Each row is a point on a tangle of strands that fork, close into loops and nearly touch. The rows are in no order.
Points whose rows are less than 125 apart are linked; no others are. Some points are linked to none.
vupuf: [-11  -1  72   8   1  10 -27 -16 -41 -22 -23  16 -36 -34  50  44  27 -43
 -28   9   9  20  52 -32  29  23   1  20  -1  40 -23 -25  21 -15   3  45
 -33 -42  15  22  12  17  23  22  45  31]
sizar: [  3 -11  11  50  29  -5 -32 -17   4 -25   6   3 -17 -41  26  -5   5 -22
 -30  22 -10 -19  25 -25 -41   1 -18 -24  53   5  -3  32 -25 -50   6  50
   7  20  11 -21 -19 -23 -17  28 -30  29]
maz: [-32  -4  40 -29 -44  -2   2 -41 -27   7 -42  14  15 -29   0 -11  83   6
  21 -17  -8  16  23   4  43  43 -29  67  14   0 -29  22 -25   1  40  20
  -7 -72  31  -9  13  33 -49  34   7 -30]
Moze: [ 12  -8  40  23  16  19 -17  -8 -16 -16   1   8  -3 -32  20  47  20 -55
 -46  22 -15   5   4 -62  31  31 -18 -13  63 -11  -1 -21 -36   4  30  39
 -40 -30 -13 -29  -2  -3   7   8 -34   1]
nen: [ 13 -17 -20 -32   3  -4  24  -6  -8  18   1 -13  35  29 -13  22   0 -42
   0  26   0  -2 -14  -2  -1  18 -25  15 -43  -7  20 -11  25  18 -32  21
 -10   0 -46  -4  -4  36  27 -31 -15 -17]
sav: [ -9  14 -91   2  15  -3  -1  22  10  12  32  11   7  29 -33  24 -47  22
  29  19  15   7  11  11 -23   7  36  -7 -27 -45  43  15  19  -9   2 -11
  32  44   1  -7  36  -4  40 -58  17   3]
Mele: [-12 -27   6  56  33 -30 -12  42   8 -42   8  26 -24  54 -44  31 -62  49
  32   6  34 -10  73 -23 -11  -2  50  26  -9  21  -6   3  42 -77  26 -28
  -9   3  32  13  41  27  22  -5   4   6]
doz: [ 29 -28 -30   7  25  -6  12  -3  17  -6   9 -10  18  29  -7  -3  -5 -45
  -9  32   8 -35  21  -7 -56 -22 -32 -15 -23 -14   5  -3  12  -7 -32  20
 -25  42 -33  26 -26   4  16 -34 -49   1]
galep: [  8 -12 -56  41  54   4 -13  21  13 -11  40  19 -11  11  -5  23 -45 -12
   3  23  -7 -22  17  -4 -48  -4  21 -37  37 -50   1  11  -7  -6  -2   4
 -10  45  -4 -21  -5 -19  31 -42 -43  15]
rab: [ -3 -12  19  60  37   2 -33  10  -8 -29  10  23 -44  -3   4  42 -32   9
 -17  16  -1   0  48 -32   0  24  38  -4  40   7 -17  -2   8 -48  31  31
 -32  -5  13 -26  19  -1   3  19   4   4]
fofe: [-15   9 -23   5  34  12  -9 -12 -25 -14  40  14  -5 -51   2  58   1 -27
 -33  18 -36   4 -20 -66  23  52  12 -20  61 -14  31   6 -44   9  32  42
  -3   3 -36 -59  20 -15   9 -20  11   6]
bor: [-30  17 -14   3  23   1 -15 -35 -25  -8  27   3  -6 -66  22  13  23 -35
 -30  20 -39  12  -3 -35   5  38  -7 -13  53  -1  21  29 -32  -4  15  55
  10  18 -16 -44   5 -13 -13   5  11  22]
peb: [-14  26  20 -53  -6   3 -11 -30 -36  20 -15 -13   5 -44  58 -19  30  -9
  -2 -40 -30  27  -8   9  17 -42 -12 -33 -18  30   9  -9  -1  35 -25  16
  42  18  -9  20 -32 -29 -23  34  27  47]
zopuv: [ 40 -29  11   2 -12  -3  33  21  38  -1 -20 -24  17  64 -20 -32   5   1
  11   5  30 -30 -17  23 -27 -19 -45  14 -33  -7 -23 -24  26  -8 -16 -41
 -45 -16 -16  21 -17  12   3  -1 -47 -39]
bilat: [  7 -15  49  12  -3 -31  -9 -18   1 -14 -37  10   1  10  34  -6   9 -52
   1  21  20 -19  56  19 -29 -40  -9  17 -63  59 -14  -1  19 -59 -21  22
 -16  -2 -10  46 -31  27   0  30  11  21]
lirut: [-12  11 -67 -24  25 -22  23  -1  13   8  18  -9  36  -1 -33  -8   0  -5
  16  15  -9 -10 -31  24 -39  14  -2  40 -27 -27  46  33   6 -15 -19   3
  14  47 -18 -18   8  18   5 -31  -2 -32]
reli: [  7 -20 -70  16  17   0  27  34  16   1  33  10  20  76 -61  17 -49  14
  30  29  19 -15  -7   2 -15  18  28  24 -33 -28  37   1  20   8   6  -8
  15  21   0  -3  36  15  44 -64 -12 -30]
fid: [ 19   6  25 -23 -40  -6   6  -3  -3  32 -28 -34   1  42   2 -12 -10   2
  12 -30  41  -6   4  38  19 -28  -2   1 -76  38   0 -22  52  17 -26 -30
  12 -22  13  42   3  14  24   9  34   8]
Vukub: [ 26  -9  45  45   2   8 -11  -1  23 -26 -18 -15 -19  -5   9 -21  12  -1
 -10   6   4 -20  25   1 -37 -29 -24 -11  42  -7 -53  11 -17 -45   4  -7
 -33  -2  19   6 -28 -12 -25  35 -51  -8]
peser: [-11 -12  -2  71  38 -13 -29  26   1 -40  25  37 -36   8 -23  46 -64  23
   0  18  14  -8  66 -40 -10  11  54  14  27  -3 -10   6   5 -81  35  -5
 -19   7  26 -14  32  10  36 -10  -7  12]
vetak: [  3  24   3 -33 -17  27  -3   2  -7   4  10  -5 -32  -9  17  16  -7  33
 -19 -33 -13  32 -37   0  44  11  22 -38  15  -1  11 -32  -7  60  16 -19
  16 -26  11 -17  26 -19  14  -8  41   7]
feni: [ 21  -7 -13  21  12  22  -4  28  10 -24  27   1 -33  -9   3  22 -28  12
 -25   3 -11  -9 -14 -12   7   7  29 -52  61 -35 -15 -18 -37  25  20 -12
 -15  -2  -3 -24   5 -23  20 -15 -25   9]
tifav: [  3 -31   6  17  19  -2   7  13  -7  -9   5  -8  24  63 -32  31 -31 -23
   4  27  40 -24  37   3 -17  -3 -11  21 -31   7  19 -14  37 -36  -4   0
 -39 -11 -21   7   8  22  38 -18  -2 -13]
rof: [ 28   1  23 -19 -12 -17   9 -18  10  16 -23 -35  25 -12  35 -34  35 -42
 -25   2  -8 -13  -6   7 -19 -35 -50 -13 -23  20 -27 -11  -1   8 -35   3
 -10   6 -29  33 -58  -2 -17  13 -49  11]
dider: [  4  15 -33 -27  13  12   7   2   6   5  23 -11 -11 -20  11  -4  -9  -7
 -16 -11 -14   9 -27   8  -7 -27  12 -47  22 -13   8  -7  -1  39 -17  -2
  18  38 -14  15 -15 -31  15 -18 -18  23]
Nok: [-30  14   0 -53 -15   3  22 -47 -51  19  -5  -1  36 -31  28  30  55 -37
  -6   3 -37  38 -17 -25  45  48 -20  24  16   7  27 -11 -10  42   9  48
  -6 -26 -27 -26   6   6  13  -7  47  -7]
nonov: [-41  26  11 -52 -44  -6   2 -32 -45  35 -23  -3   5 -43  24 -13  44  28
  31 -41 -20  35  -6  25  39  14   7  28 -15  25  21  33  -7  16  16   8
  36 -18  19  -3   8   3 -30  22  78  -8]
gafu: [  2 -18  51  18 -25 -16  13  -5  33  -4 -23 -14  -1  13 -15 -45  16  55
  41 -46  13 -16   1  35 -21 -26  -8  30   5   6 -49  19   0 -48  10 -42
  24 -20  35   8 -20  -5 -54  37 -14 -30]
Safi: [-26   7  56  19   4  -3 -29 -19 -27 -11 -20  29 -23 -32  41  29   0 -23
  -8   6  22  13  62 -13  -6  11  19  21 -24  53 -14   6  12 -38  -1  34
  16 -19  11  17  23  31   9  21  57  37]
nosap: [  9  -9 -25   2  -3  12  27  21  11  -7  24   1 -11  38 -20  16 -30  16
  -8  21  -1   4 -46 -16  30  27   2  -3  -1 -15   7 -34  -6  34   5 -16
 -22 -20 -15 -27  27  -6  30 -32 -10 -30]
bupam: [ 14 -29  30  25 -24  11  14   3  11 -12 -11  -1  18   9 -18  -2  21  26
  -4  14 -13   0  -6 -26  24  23 -19  38  52 -16 -27  -3 -19 -24  32 -15
 -58 -50   1 -25  -1  -2 -29  33 -50 -56]
puvar: [ 20  -7  12 -24 -24  -2  44   5  25  11 -13 -27  25   6 -17 -36  17  11
   4   0   4 -10 -46  29  -6  -6 -31  31  -9  -3 -11 -17  10  17 -15 -37
 -19 -22 -21  11 -30   2 -14  -8 -55 -35]
dudo: [  0   4 -32  24   7  -7 -41   8  -3  -5   1  12 -18  17   3  15 -48 -19
  -9 -17  25   9  52   9 -14 -31  20 -29 -39  14  -7  17  23 -11 -17  10
  14  39  22  26   1   3  26  -5  26  44]
riso: [-15  -6  14  -8 -37  -4  40  13  19  11  -6  -7   2  51 -46 -36  -2  79
  55 -18  12   1 -18  16  30  16  17  52 -28  10 -10  21  17   0   9 -43
  29 -34  16   5  42  24 -34  10  26 -60]
Feb: [ -3   8  -5 -53  -7  15  25 -12  -7  21  16  -3  11 -26  -9  23  21 -13
 -10  10 -17  18 -68 -13  44  37  -7  12  13 -16  30 -31  -7  72   2   9
 -14 -16 -36 -21  17  11  14 -35  -6 -21]
rufeg: [ -5  -2  14  29 -12  -9 -15  -6  17   0 -15  -7   7 -11  -5 -36  -2  44
  28 -26  -4 -15  21  20 -37 -21   6   6  10   8 -27  44  -6 -51   5 -19
  32   2  35  -4 -12  -2 -33  24  10 -10]
zaf: [-13  -1  36  32  -5 -26  -5  16  15 -19 -19  18   2  57 -34   0 -33  39
  46 -23  55 -30  59  15 -23 -40  25  31 -43  26 -30  -1  53 -56   7 -34
  23  -8  31  31   3  43 -10  25  18 -15]
lobot: [ 10   0 -72   4   4  19  37  50  28   7  29  13 -12  60 -42  10 -57  39
  16  42  19  -1 -48  -3  10  12  21 -10 -17 -39  16 -22   9  34  -9 -25
  13   4 -13  -9  34   8  31 -49 -10 -22]
ref: [  5 -19 -22  64  42  -7 -33  26   9 -26  31  35 -36   8  -7  51 -74 -21
 -10  11  18  -6  63 -20 -16  -7  43 -41  16  -6  -7  -2  16 -42   8   7
 -23  33  30   1  17   0  55 -21  -7  44]
Befe: [-14   4  32  -1 -13  -5 -30 -21 -29  19 -33   6 -12 -14  43   2   1 -25
  -7 -22   8  14  47  18   2 -15   8 -12 -44  47  -5   0  22 -19 -15  19
  22  -6  11  15  -9   8  -3  37  66  41]
gifem: [  -8   22   -4  -55   18    6   32    9   18   11   24   -8  -11  -37
   -8   -8   12   -5  -26   12  -25   12 -113  -15   35   11   -1   -2
   43  -20   19  -37  -38   83    1  -17  -13    6  -34    2    4  -18
    1  -33  -30  -28]
Lis: [ -2  -2  43  -1  -4  12 -18 -42 -54  -6 -19  14 -19 -32  28  48  17 -57
 -36  18  -7  26  36 -51  42  41  -6  18  20  20   5 -15   5  -2  23  52
 -18 -50  -6 -17  21  10  14  13  31  15]
Pagut: [ 19 -13 -22  40  19  36  13  54  13  -8  22   8 -33  24 -25  25 -63  26
 -10  22   3  -5 -28 -24  15   1  21 -38  38 -33 -11 -28 -18  20  23 -26
 -21 -13  -6 -21  19 -11  14 -32 -36 -22]
rebep: [-12  -2  27 -18 -22  10  -9 -33 -35  -3 -13  -2  -8 -34  32  29  42 -21
 -27  -5 -22  31   1 -24  39  40 -11   3  26   9  12 -14 -13  25  19  31
 -13 -57  -5 -18   9  -2  -5  11  41 -10]
Zam: [-18  15  -3  21  22  -2 -27 -34 -17 -10  -6   3  14 -68  32 -16  19 -30
 -27  16 -27  -7  13 -19 -25  12 -33 -26  37  30  19  35 -43 -29   6  63
  28  20  -4 -26 -10 -26 -45  14  -2  48]
Fel: [  9 -12   4  -5   7   3  44 -11  34  18  -6  -6  56  17 -55 -28  58 -27
 -12  39  -6 -17 -47 -24  14  44 -36  70  28 -29  14 -17 -26   2  22   1
 -62  -7 -14 -20 -10  25 -13  -2 -62 -66]
Dugu: [ 19   3  30 -11 -42   6 -11  15  16   1 -22 -20 -15  38   9 -26 -13  23
   9 -42  22   9  -5  45  19 -40   9 -11 -42  22 -33 -24  41  27 -22 -51
  13 -43  20  33  -4  -4  -7  20  24   7]
godup: [ 12  -6 -11 -40  -2  -3  30  -7   3  15  -3 -22  27  12  -6 -11  25 -20
 -10  20  -4  -9 -32  10 -18  -1 -31  22 -18   4  17  -8  12  15 -23  -4
  -6   1 -33   7 -25  11   1  -4  -8 -23]
gupo: [-19  28 -61 -34  19 -16  14   4   6  28  18   2  28  -7 -18 -22   9 -16
  17  16  -4  -7 -17  45 -41 -27  -2  -7 -48 -17  54  29  14  -5 -32   8
  37  83 -25  12 -23  -1  21 -24   6   2]
lakif: [ -2  -8  43  44  11  21 -25   3  -7 -20  15   6 -19 -19  15  37  -6 -18
 -44   9  -8   2  29 -50  17  17   2   2  58  -6 -16  -6 -20 -27  28  16
 -42 -36   2 -28  11 -10  -7  22 -25 -10]
Keb: [ 14 -12  15  12 -28   7  21  42 -11 -17  -1   6 -22  74 -34   1 -48  56
  21   2  34   7   9  -2  42   2  12  12 -44  13 -10 -24  48  15  -4 -30
 -21 -59  17  14  39   8  22  -8  25 -13]
Sumen: [ 13 -16  70  44 -16 -15   1   9  27 -36 -19  -2 -20  13   5 -25   2  38
  22 -11  18 -17  21  10 -30 -29  -8  19  29  -6 -68  10  -2 -65  21 -32
 -24 -23  39   7 -18  -6 -48  43 -42 -29]
nipa: [  0  19   1  12 -13   3  -8  20  13 -10   7 -17 -29 -18  -3 -26 -14  61
   5 -37 -12  23 -23  16   6   3  36 -17  42 -15 -16   0 -18   9  21 -28
  26  -9  29 -18   3 -26 -24  15  16  -5]
Siv: [ 16  -9  44   1 -24  21  21  12  -9  -8   1   0   2  15 -16   9  19  18
  -4  16   0   4 -31 -26  66  53 -28  22  42 -12 -18 -35 -30  22  34 -19
 -49 -63   1 -25  15  -6  -6  14 -21 -41]
gole: [-15  21 -38  27  43 -11 -18 -15 -10  -4   0   6  27 -63  31 -15  20 -22
  -7  20 -20 -11  13   6 -36 -12 -15 -47   0  11  30  37 -29 -33 -10  56
  48  62 -20  -3 -21 -30 -24  -4 -14  67]
dudir: [ 10  -3   7   0 -37 -25 -19  -1   8  22 -18  -3  10  53  -9  -3 -15   2
  34 -24  32 -16  47  43 -24 -40  16  -5 -76  28  -7   1  64 -24 -26 -29
  35   6  18  46   0  29  13   7  49  15]
sinu: [ 20  11   2 -21 -30  22  -3  13   1   1   5 -14 -33  12   7  -6 -25  25
   4 -28   9  28 -29  25  41 -13  11 -35 -12   8  -5 -36  32  55 -15 -34
   9 -25  15  12   8 -14  24   1  19   7]
pato: [ 20  -4 -10 -26  22 -17  -7 -15  -7   9  -9  -9   8  -8  39 -21  11 -58
 -17   0  -7 -22   8   9 -10 -45 -33 -43 -45  15  -1  -9  14  17 -47  34
  -3  53 -39  37 -56  -4   7   4 -28  32]
kos: [ -4  12  12 -36 -46 -20  22   2  40  16 -13 -23  10 -14 -20 -71  34  58
  29 -29 -21   6 -53  41   1   3   0  32   4  -2  -9  26 -20   3   5 -50
  26 -12  19  10 -17  -7 -48  19 -10 -40]
denek: [-44   8  43 -30 -51  -8   5 -36 -31  11 -40  -5  11 -24  15  -8  49  35
  38 -36 -10  24  24  28  37  35 -12  56  -9  22 -16  19 -19  -4  36  -4
  13 -51  26  -7  11  25 -38  26  50 -31]
dudop: [  2  14   1 -41 -17   2 -17 -30 -33  24 -19 -13 -12 -10  36   0   6  -7
  -2 -40 -14  13   8  24  24 -31  -9 -16 -42  30   9  -3  21  24 -12   3
  28   3   0  15 -11 -13   0  25  58  24]
goto: [-22  -3 -53   4  15 -29   6  -2   7   6  17  13  41  15 -36 -24   2   1
  39  18  -3 -25  31  10 -53   8   1  30 -42  -6  36  66  11 -47  -8  11
  44  55  -9 -12  14  22   3 -15  19 -15]
tupeb: [ -2  10  13  -3 -55   6  19   9   3   7 -14  -6  -4  44 -14 -13 -11  66
  27 -31   9  12 -21  28  29  12  18  25 -20  12  -3   7  16  20   7 -29
  24 -45  17   5  28  15 -15   5  47 -24]
Noke: [-14  17 -14 -13  -8  24 -14 -13 -20   5  18   9 -23 -16  17  30 -23  24
  -9 -22 -33  35 -15 -14  37  20  37 -16  31   7  24  -2 -13  23  28  11
  25 -16  14 -36  24 -17  12 -16  57   3]
ledez: [  0   2 -20   2  -2 -14 -28  15  13  12  -4   6   2  29  -5   3 -28   5
  21 -31  29  -9  40  28 -16 -30  19 -23 -56  16  14  15  42 -21 -29 -16
  32  45  29  29  16   4  20   5  44  21]
Fal: [-31  38 -69 -47  41   1  11  19   3  22  21   9  16 -30  -7 -16  -2 -29
   6   7 -17 -16 -48  23 -25 -45   2 -37 -29 -29  37   7   0  32 -44  -2
  38 105 -31  27 -13 -20  19 -30 -14  33]
kapu: [ 18  15   9 -44 -16  -2 -27  -4  -3  20 -24  -7  11 -25  42 -41  17  -7
  -6 -48 -17   3 -11  33   9 -65  -4 -53 -34  16 -15  -8  -3  46 -43  -9
  32  45  -7  45 -61 -45 -28  32  -1  46]
dusu: [  9 -21  21  19  -9   9  26  -4  34  -6  -4  -1  42  25 -37 -20  55  24
  -2  23  -2  -8 -31 -22  16  47 -33  74  48 -30  -2  -3 -36 -20  48  -3
 -68 -18   2 -32   6  14 -32  27 -75 -65]
tusa: [  6 -21 -66  39  65  -1   9  15  14  -5  43  29  23 -14 -19  -2  -7 -22
   4  34  -7 -28   5 -15 -76  -2   3  -6  39 -51  17  31 -32 -31 -29  19
 -10  58   3 -26  -9 -14  -6 -35 -63  10]
Beg: [ -3   6  -9 -31  37  17  48  19  37  10  22 -12  13 -23 -37  -7  16   5
 -20  29 -19 -12 -96 -18  18  15 -11   7  48 -40   9 -34 -37  58  -1  -9
 -37  10 -34 -17   5  -8  -7 -24 -65 -36]
bevuf: [ 15 -28 -34   2  36   6   4   1  -5  -7  18   1  17  38 -23  14 -27 -45
 -14  38  19  -7  12 -10 -14  -3 -16 -16 -28  -5  25  -8  22  -3 -23  21
 -18  16 -37   9 -13  17  42 -39 -12  -1]
tur: [ 13  -9  60 -27 -45   8  15 -23 -35  13 -42 -23  23 -10  27 -12  72 -21
 -17  -7   6  13  -5 -12  47  23 -47  57  -5   3 -20 -28  -9  28   8  -5
 -34 -75  -5  14 -22  24 -14  11 -15 -24]
Kupe: [ -8   6 -20 -22   1  10  -1 -15 -18   4  14   0  -7 -27  13   6 -12  -2
  -4   3 -15  13 -12   5   5   4  14 -14   0 -10  28  13  -2  27   1  16
  14  25 -17 -19   0  -1  13  -8  32   5]
Fafu: [  9   2 -35  12  21  -3  -8  16  16   0  15  12  21 -12  11 -30  -1 -23
  -7   3  -1 -17   6  14 -59 -46 -12 -40 -14 -14  -6  26 -20  -4 -44  -2
  16  70  -4  24 -43 -36  -7  -8 -33  36]
rusos: [-42  32  21 -21 -49  -4 -15 -15 -26  26 -20  -6   0 -17  10 -15   7  49
  43 -63 -10  27   7  40  17   5  29   8 -16  27   4  25  -3   4  17 -20
  56 -18  35  -7  24   0 -27  28  85   3]
mivo: [ 16   5  44 -16 -16  35   0  -2 -17 -10   1  -8 -34 -19  30  29  -1   8
 -29 -13 -17  20 -36 -22  65  21   3 -36  40   8  -9 -44  -4  73  16 -11
 -22 -58 -12 -10  17 -19  18  -3  19  16]
luvu: [-12   7  -6 -21 -38 -10  36  17  37  22  -8  -2  21  22 -46 -53  13  80
  52 -16   5  -8 -41  39  -3  10   7  46  -8 -27   1  24 -11  -6  16 -45
  32  -7  26   0  21  14 -39  29  -5 -63]
luv: [ 14  -8 -35  29  16  -9 -41  33  16 -24  10  24 -51  26  11  46 -67 -26
 -14   5  29  -4  65  -6  -8 -32  43 -43 -26  10 -19  -9  23 -15  -1  12
 -13  28  26  38  13   2  55 -20   8  46]
bavo: [ -6  -4 -10  26   9 -21 -19  -5   6   8   6   3   7 -18  -5 -18  -2   4
  14   1   0 -17  38  12 -43 -11   1  -8   3   3   0  37  -4 -44 -12  11
  28  33  13  -3  -1  -7  -8  16   1  21]
Mava: [ -5  20  27  15 -36  16  -7  13  -4   5  -5   5 -34  30  -4   4 -35  62
  19 -36  15  26   2  20  34   9  41  -1 -13  19 -19  -5  18  19  14 -34
  25 -36  49   5  41   3   4  14  69  14]
vog: [ 22 -26  27  16  18 -17 -16 -20  -5 -13 -20  -1   0  18  11   9   6 -62
 -22  39  34 -20  44 -22 -36 -24 -38   1 -35  33 -17  -1  15 -46 -20  28
 -42  -9 -16  29 -30  15   9   3 -25   2]
kupu: [ -6   9 -29  19  21 -21 -14  -4  -7  11  -7   5   8 -21  20 -24   2 -24
   1   6  -6 -14  41  26 -55 -29 -13 -36 -31  21   5  34 -11 -38 -27  33
  47  51   5   6 -18 -22 -21  14  -1  48]
vomi: [ 25  -9  58   7 -15  29   2  21 -20 -19  -8 -11 -27  -2  25  23   6   6
 -36   9  -2   6 -14 -21  48  26  -7  -4  27   7 -21 -54  -6  30  14 -12
 -50 -66  -3  -7   3 -22  15   7 -15 -24]
mif: [  5  29  10 -15 -38   1   5  21  38   4   3 -21 -10 -21 -22 -62   2  81
  21 -41  -5  22 -65  32   1 -16  23  -3  24 -20 -20   7 -24  36  -2 -69
  42 -13  27   2 -11 -27 -38  33   8  -6]
muz: [-12  30  39   2 -33  10 -27 -10  -1   9 -14  -4 -41 -19  30  -9 -12  50
  16 -64  -3  25   5  29  12  -3  46 -20  -3  29  -5  17  12  14  -5 -28
  42 -27  52   1  29 -11 -16  44  82  31]
ruk: [  5   0 -55   6  49  -3  10  14  23  -2  35   8   7 -30  -7 -22   2 -25
 -10  28  -5 -28 -26   8 -68 -25  -2 -32  29 -35  17  21 -35   9 -39   2
  -4  86 -21   3 -29 -37  -9 -35 -60  22]
rari: [ 18  15 -24 -50  -7 -20  -1   1   1  28 -15 -19  21  -1  25 -45  21 -24
  -3 -21   0  -9 -12  39 -14 -71 -14 -40 -48   2  16  -3  17  30 -43  -5
  23  65 -22  45 -54 -21  -6   0 -16  34]
Gep: [-24  -6 -50  14  33 -10   5   2 -10   0  31  15  16  25 -37  18 -28   5
  30  20  -3  -8  25 -12 -13  26  15  13 -19  -9  38  34  13 -34   7  20
  32  31 -15 -24  39  19  21 -33  37  -7]
mifak: [ 14  -5  48 -20 -25   7   9 -26 -17  13 -38 -28  25 -20  19 -16  53 -31
 -20 -14 -10   5 -12  -5  10 -11 -52  19   2   9 -24 -27  -1  19 -21   0
 -40 -43 -28  20 -42   9 -22  14 -36   0]
gotik: [ -8  -5   3  26   1 -31 -11  31  11 -17   1   9  -6  74 -45   7 -50  42
  42 -13  43 -21  55  12 -16 -17  35  25 -36  19  -6   2  59 -44   4 -22
   9   2  21  26  25  32  28  -7  20  12]
Faz: [-39  12  -5 -61 -29  -9  14 -43 -34  15 -16  13  39 -16   5   8  66 -16
  20  11 -16  29 -12 -13  37  51 -14  67  -8  -4  37   9 -12  22  35  31
  -4 -28  -3 -23  25  39  -1 -16  38 -28]
nup: [ -8  31  17  30 -27  10 -28  -7  19  -3 -10  -1 -38 -30  14 -16 -14  70
  16 -61  -2  26   0  15   9   1  55  -5  44  10 -24  25 -20  -9  26 -28
  36 -15  59 -24  20 -27 -44  39  54  25]
siba: [ 27 -29 -29   3   5  -8  20  21  26   1  -4 -22  23  61 -31 -19  -1 -14
   9  19  22 -24   8  23 -55 -33 -26   5 -43 -14  -5 -11  32 -11 -28 -22
 -30  10 -23  18 -23  12  12 -31 -48 -22]
Tumut: [  4   7 -48  -2   9   8 -11  36  22  -7  26   2 -28  -6  -2   5 -38  17
  -4  -6 -12   8 -23  13 -12 -16  29 -51  43 -39  -4 -14 -20  38 -11 -32
  12  34  -2   4 -13 -24  16 -27 -31  17]
Govu: [-16   7 -52   9  37  10 -17   0 -28  -9  61  21 -14 -26  12  53 -36 -12
 -21  10 -25  16 -21 -39  14  37  40 -43  47 -27  31  11 -28  13  34  18
  16  28 -14 -50  32 -16  26 -37   8  20]
tobad: [ 12 -17  27  14  19   3 -22 -22  -9 -16 -25  -6  -2 -15  43  10  24 -83
 -44  29   9  -8  30 -37  -8 -21 -48 -13  -2  25 -27 -22  10  -2 -14  47
 -24 -14 -28  31 -41  10   6  18 -30  29]
bes: [-24   3  15 -43 -29 -15  18 -35 -14  20 -25   5  44 -13  -7 -10  78 -18
  12  -5 -15  21 -17   6  32  49 -38  69   1 -14   2   9 -33   0  36  10
 -21 -42  -1 -17   6  26 -38  11   4 -41]
kalev: [ 23 -17  22  39  19  -6 -11 -22   7 -33 -16   3  -8 -30  39 -21  22 -34
 -21  24  10 -27  21 -14 -39 -27 -42 -16  18  17 -36  10 -31 -41   0  23
  -9  12   8   6 -40 -17 -27  35 -44  23]
Big: [ -4  12 -19 -37  35  -3  45  -2  39  16   7  -6  37 -11 -50 -16  28  -7
 -15  42 -12 -13 -97 -18  16  35 -26  57  10 -28  23  -9 -19  31  -5 -10
 -34  10 -13 -18   1  18 -13 -29 -46 -59]
zemu: [ 15 -17  33   7  14  24 -12 -17 -24  -3 -22  -7  -8 -15  38  42  22 -73
 -48  18 -15  -2   7 -57  21  -2 -36 -25  37  11 -19 -36   3  16  -5  48
 -51 -21 -28   0 -30  -2   8  16 -39  14]
Lati: [ -2 -10 -56  23  39  18 -10  16 -10 -11  47  30 -14 -10 -12  50 -46 -13
  -9  13 -14  -1  14 -28 -19  20  33 -42  24 -42  22   4 -15   6   8   6
   7  27 -16 -30  24  -3  35 -49  -6  23]

How many points has the smallest loop of links through each point below? Write - if it is on no loop.
nipa -> 9
Fafu -> 11
zopuv -> 7
Sumen -> 10
Siv -> -
nonov -> -

A tip is a point with one link. Name the tips that can be reached along the links from each point below, in the order of the rows.
Safi -> tur
gupo -> bilat, Feb, zaf, Fal
nen -> tifav
